A landscape with many valleys, sampled at points; each row gives a point and its height.
From any point a ball rolls to the lowest of the 2 points nearest to it. It stops when none of these is lower. Distance is the straight distance between rows; heights are no part of it.
Q536 h=30.2: [128  92 108  98 113 127 126 146 141 123 189  68 162 120 124 152 126 113
 109  65 187 136 129]
Q98 h=50.6: [137 157 160 105 115 110 116 137 138 134 152 147 122 139 118  96  54  91
 156 113 130 182  77]
Q132 h=71.1: [ 73  46  65 150 150 101 158 136  59 122 107  56  79 193 152 191  80 131
  62  95 195 128 130]
Q113 h=65.2: [116 111  75 134 140 113 176 155  96 112 136 103 131 139 126 154 127 161
  80  99 158 120 176]
Q43 h=49.3: [142 150 198 130 133 129 129 123 151 125 144 176 149 125 146 111  71  87
 170 123 112 160 105]
Q310 h=25.8: [116 131 168 146 149 167 146 155 114 135 103 168 137 124  94 171 165 140
 118 132 114 141 149]
Q489 h=57.9: [163 138 150  81 122 109 143 134 136 107 177 156  78 145 145 149  84  93
 108 137 121 145  84]
Q319 h=34.7: [142 121 161 120 124 167 127  87 183 164 100 155 132 105 163  62 171 126
 191 147  90 134 116]
Q339 h=15.7: [125 131 152 105 134 132 119 124 161  99 181 138 171  63 103 143 163 120
 119 104 125 117 123]
Q51 h=26.0: [128 124  81  96 110 112 125 148 144 130 153  85 140 122 117 117 145 146
 126  88 177 129 125]
Q150 h=48.5: [111  46 120 164 143 147 152 135 112 145 161  86  80 149 152 161 135 134
  58  74 143 133 111]
Q735 h=31.0: [138 158 154 113 139 143 101  92 143 110  79 193 102  95 117 130 147 141
 139 185  54 108 120]
Q33 h=33.3: [126 137 129 120 108  99 125 104 163 134 151 129 166  78 166  86 113 135
 163 123 130 111 116]
Q465 h=40.7: [113 135 138  99 129 129 133 154 112 150 137 138  94 137  98 158 136 120
 117 102 146 172 112]
Q261 h=42.9: [ 94 127 145 143 128 116 139 176  84 171 118 138  97 162  95 149 100 101
 131 101 143 196 116]
Q621 h=37.1: [140 147 145  78 115 139 114 127 146 136 146 147 108 110 100 152 142 112
 124 138 116 151 109]
Q804 h=24.6: [108 193  82 122 129  96  78 153  97  61 114 140 104 144 103 185 133 154
  99 162 122  75 125]
Q548 h=73.2: [ 97  82  56 130 124 125 133 130  77 148 125  58  92 187 147 173 110 120
  66 124 215 119 116]
Q170 h=45.9: [102  99 116 120 123 170 135 126 123 152 151  95 131 145 116 181 121 110
  88 131 205 129 124]
Q305 h=67.1: [119  75  92 157 148  98 179 148 100 103 166  85 141 158 152 154  77 136
  84  82 147 117 160]
Q635 h=44.3: [132  58 124 114 140 124 156 146 124 134 190 116  60 141 148 171 130 113
  57  76 121 147  87]
Q38 h=20.9: [ 97 193 115  88 120  98  68 107 151  67 112 186 115  69 104 132 132 143
 126 140  79 100  96]
Q298 h=29.2: [143 139  98  93 120  77 126 172 159 100 183 119 113 128 127  91 117 122
 155  39 134 168  88]
Q594 h=47.9: [131 126 166 146 124 117 124 138 153 144 138 141 183 101 147  84  87 100
 184  98 135 165 131]
Q23 h=4.5: [168 151 124 127 111 129 114  82 142 133 125 141 109 124 153 119 169 148
 109 180 113  65 115]
Q244 h=58.1: [136  61 171 182 137 186 118 145 154 156 175  83 171 122 151 137 100  96
 153  71 125 156 135]
Q257 h=55.5: [163 159 142  92 110 114 131 108 129 134 139 157  77 168 146 135  79  91
 136 185 119 151  81]
Q609 h=10.2: [142 124 179 101 161 125 127 136 161 100 164 172 145  71 106 134 154 102
 138  97  87 161 121]
Q970 h=56.2: [126 142 113 123 119 168  87 106 125 123 119 135 122 122 105 192 163 133
  76 179 147  88 129]
Q676 h=10.1: [ 96  67 125 136 163 145 179 150  90 106 115  98 168 137 113 182 100 117
  76  94 179 130 185]
Q275 h=37.0: [132 131 140 150 110 155 117 121 122 166 103 102 154 158 129 143  90 120
 157 164 192 139 155]
Q712 h=28.8: [116 130 102 106 125 118 108  88 157 129 130 104 188  71 144 110 141 142
 157 134 157  88 153]
Q906 h=6.7: [ 86 116 127 143 145 127 150 159  86 120 106 117 171 137  79 193 102 128
 118 117 176 145 182]
Q251 h=40.8: [146 150 135 151 118 114 148 133 108 136 127 131 113 175 165 136 101 125
 120 157 143 115 122]
Q152 h=56.3: [133  59 151 155 138 167 107 154 145 170 186  80 154  98 132 124 153  87
 123  58 134 177 108]
Q992 h=28.1: [126 161 147 171 131 126 140 112 114 148  77 160 144 162 153 106 129 144
 164 195 118 100 133]
Q146 h=13.7: [117 175  61 124 129  72 140 158  81 111 106 118  90 178 116 101 164 156
 119 146 137 109 134]
Q716 h=14.7: [139 139 153  79 154 114 124 113 164 106 120 179 127  69  98  85 147  86
 165 108  65 172  94]
Q512 h=52.4: [129  70 135 172 126 145 138 136 102 186 138 106  56 183 174 163 115 129
  75 117 133 133  97]
Q178 h=24.5: [124 109  94 117 130 129 137  99 149  96 130  89 205  68 107 128 150 145
 122 127 136  87 188]
Q40 h=59.3: [140  79 185 187 140 177 145 154 139 148 123 121 164 132 156 125 128 122
 160  97 119 155 156]
Q173 h=22.4: [100 197  94  87 112 117  85 150 119  98 121 137 115 119  76 180 126 138
 113 152 148 108 119]
Q44 h=39.3: [138  78 155 115 152 138 148 146 142 120 175 131 111 113 124 176 149 101
  83  93 132 153 111]
Q840 h=54.7: [118  66 114 148 136 126 120 168 124 145 182  60 153 129 113 106 149 103
 132  36 140 173 118]
Q242 h=24.9: [102 206 109  69  97  99  68 132 131 117 120 142 104 132  94 153 103 123
 143 167 151 137  92]
Q57 h=51.1: [129 147  98 161 123  66 174 165  94 119 128 119 108 179 151  88  79 147
 134 108 127 134 139]
Q720 h=23.0: [ 97 133  89 101 117 128 116 151 126 114 137  99 163  96  66 124 177 149
 134  94 154 125 140]
Q351 h=19.6: [112 166 108 104 122 102 117 156 118 104 125 140 112 130  73 162 173 160
 106 120 131 132 120]
Q302 h=20.5: [144  51  95 121 125 168 157 109 133 126 151  50 197 108 123 145 125 125
  82 114 177 111 193]
Q968 h=63.2: [111 114  97 143 136 140 157 134  90 131 110 120 122 157 128 173 160 145
  81 149 172 102 150]
Q182 h=34.1: [110 158 159 112 153 139 104  85 173 105  63 215 120  78 130 107 127 124
 173 165  28 111 102]
Q29 h=45.7: [144  81 141 175 120 130 155 133 144 139 165  81 170 125 151 105 111 137
 126  90 126 127 161]
Q380 h=47.5: [153 112 143 164 130 106 160 132 143 114 159 139 144 111 151  76 122 153
 130  95 107 121 139]
Q119 h=16.9: [115 179  68 106 121  90 103 168 106 105 105 133  79 146  86 120 179 170
 136 118 126 127 125]
Q797 h=33.4: [151 161 140 165 149 140 111 126  95 133  72 144 128 182 158 164 136 112
 124 217 130  70 145]
Q593 h=53.6: [123  93  91 140 134  91 138 180 129 114 173  70 149 126 117  86 119 127
 128  21 133 151 147]
Q975 h=49.4: [142 153 116 154 126  70 162 133 124  97 131 133 149 137 156  84  81 155
 137 130 120 107 139]
Q13 h=32.0: [172 109 182 154 123 165 143 102 159 157 114 152 100 147 181  66 152 138
 174 142  82 129 126]
Q574 h=15.8: [149 118 199 106 154 158 126 111 172 119 112 201 139  91 121 132 136 103
 162 147  57 147 117]
Q291 h=14.1: [127  59  96 135 157 157 157 120 111 127  99  71 189 127  97 165 106 131
  76 122 175 127 216]
Q817 h=38.2: [159 145 136 153 125 139 120 102 128 128 101 140 149 149 178 156 122 149
 123 216 135  59 142]
Q834 h=32.6: [142 100 137 177 116 138 145 107 129 152  90  97 173 153 157  72  79 146
 172 133 128 135 185]
Q521 h=69.2: [ 93  54  91 178 164 100 181 140  83 130 133  76 100 173 151 167  91 143
  53  91 163 116 151]
Q705 h=18.1: [114 172 138  84 136 102  98  93 164  94 124 183 122  81 105 111 128 117
 145 143  71 140 108]
Q750 h=15.4: [152 166 126 132 127 138 106  88 120 142  82 158  92 151 148 107 168 134
 125 209  77  87 104]
Q945 h=30.9: [131 151 138 181 130 139 144 113 124 128  79 135 155 139 166  74 105 145
 180 151 113 116 161]
Q141 h=60.1: [134 133 118 146 135 174 131 106 100 136 113 114 122 160 144 182 161 135
  89 188 177  74 130]
Q563 h=33.2: [148 139 156 106 121 133 133 133 125 148 122 153  77 141 105 103 120 111
 136 135  89 179  96]
Q818 h=60.6: [151 134 151 108 116 114 137 130 156 121 189 114 122 126 151 156  83 102
 107 103 159 137 103]
Q533 h=35.4: [134 130 146  88 121 164  95  73 175 154 101 154 102  95 128  99 156 122
 171 167  91 138 106]
Q184 h=25.2: [ 97 157 100  97 132  99 101 147 134 107 130 137 143  82  84  99 186 153
 147  81 115 138 133]
Q553 h=46.5: [102 130 126 135 124 101 119 146 131 140 129 105 197  89 117  62 101 114
 199  88 144 167 151]
Q542 h=27.6: [139 198  97  93 131  86 105 138 105  81 127 168  79 146 114 150 147 146
  90 151  94  91  98]
Q451 h=27.4: [ 96 165 141 138 131 137  71  87 138  95  77 170 126  65 102 126 154 150
 139 156  47  91 130]
Q715 h=31.1: [136 156 129 133 138 108 144 142 104  85 136 174 104 132 119 157 158 146
  80 158  96 101 128]
Q830 h=44.4: [ 99 150 133 138 118 108 131 162  97 162 112 120 127 145  95  90  95 121
 167  91 146 185 124]
Q855 h=28.6: [133 130 173 162 143 158 147 148 105 139  92 166 115 154 119 117 161 138
 153 152  91 141 146]
Q287 h=44.2: [159 109 149 174 116 158 138 127 119 159 116 126 117 169 183 144 117 139
 139 164 136 109 141]
Q189 h=52.5: [116 115  90 148 112  95 153 175  95 143 145  86 120 159 126  85  91 138
 136  61 139 155 142]
Q504 h=23.3: [145 168 143 157 132 121 141 106 100 147  84 170  92 171 149  77 135 120
 150 180  95 125  93]
Q108 h=34.8: [148 119 154 115 155 146 154 129 134 104 156 165 116 107 119 172 166 135
  70 121 116 112 123]
Q869 h=40.9: [124 107 125 143 117 148 141 131  91 160 122  85 151 155 141 166  96 114
 112 149 196 111 165]
Q937 h=33.0: [118 143 150 138 113 146 117 125 113 177  89 129 127 152 124 110 119 116
 178 157 147 159 117]
Q986 h=28.0: [123 144 110  70 103 138  90  76 177 148 129 142 112  68 129 108 178 141
 136 158 109 118 106]
Q921 h=51.5: [130 119 120  99 115 162 128 111 149 132 162 117 138 111 111 176 149 128
  82 155 179 105 126]
Q126 h=30.8: [144 145 136  98 137 122 146  98 137 122  96 179  70 136 116  77 112 105
 163 164  62 164  90]
Q584 h=28.9: [112 178 116 114  92 117  93 118 121 147  93 143 125 129 119 121 119 122
 165 178 137 123 110]
Q21 h=11.4: [131 161  81 133 116 114 127 127 103 128 117 111 108 150 121 110 196 165
 112 164 119  91 127]
Q729 h=28.2: [140  65 116 128 116 170 129 114 151 144 169  63 179 117 132 141 138 102
  96  94 189 129 139]
Q799 h=16.4: [121 171  84 122 116  98 123 116 124 112 120 131 134 107 126  86 160 176
 137 139 114  77 149]
Q477 h=27.8: [172 152 152 111 138 146 128  83 129 125  76 182  77 169 145  76 120 113
 156 202  50 135  89]
Q955 h=30.4: [146 105 195 187 145 180 154 137 139 150  90 162 117 158 158  84 148 149
 168 122  91 143 136]
Q973 h=21.3: [148 137 192 120 159 172 132 130 149 115 106 192 118 121 121 187 154 121
 137 159  90 134 139]
Q982 h=52.6: [158 126 181  98 108 148 116 117 139 163 148 153  88 149 123 137  55  77
 155 144 124 175  83]
Q612 h=23.9: [ 66 191 107 117 105 107  50 106 127  69  66 170  90  61 113 128 146 152
 125 139  58  91 118]
Q726 h=47.8: [158  77 157 187 116 182 142 130 128 188 133 111  77 191 181 131 116 129
 116 136 116 124 120]
Q197 h=27.5: [137 123 114  97 137 102 125 146 147 103 167 121 143  95 115  85 167 129
 152  63 129 157 109]
Q219 h=37.3: [153 190 129 142 125 104 108 135  85 128  97 155 121 190 149 140 101 117
 129 205 144 104 114]
Q613 h=38.0: [143 107 144 132 126 122 128 105 170 127 175  95 190  92 168 115 103 108
 161 123 148 117 142]
Q253 h=42.8: [146  85 131 156  97 131 116 119 153 150 190  57 169 109 158 106  78 109
 138  84 146 139 128]
Q558 h=9.7: [102 110  90 126 136 122 145 154 102 128 102  67 173 123  80 144 129 136
 128 105 169 148 198]
Q445 h=45.4: [ 94 165 114 119 111  90 119 137 130 137 104 139 156 111 100  62 116 127
 192  98 133 166 127]
Q947 h=21.0: [115 151  92  88 111 105  94  82 161 117 125 124 113  73 132  82 178 161
 143 130  95  76 118]
Q403 h=20.7: [127 126 121 112 135 140 124 118 151  87 160 117 186  69 105 159 156 153
  91 120 151  85 153]

Where does a ball stop that starts at each point below?
Q152 -> Q609
Q613 -> Q609
Q40 -> Q609
Q319 -> Q609

Call two points neighbours if one is among the 2 nearest of the other. Go from one point of each pair to the other, from neighbour to neighbour, staying as low as possible. Name the highest point that can't be avoided.
Q720, Q23 -> Q593
Q21, Q609 -> Q533
Q906, Q720 -> Q536
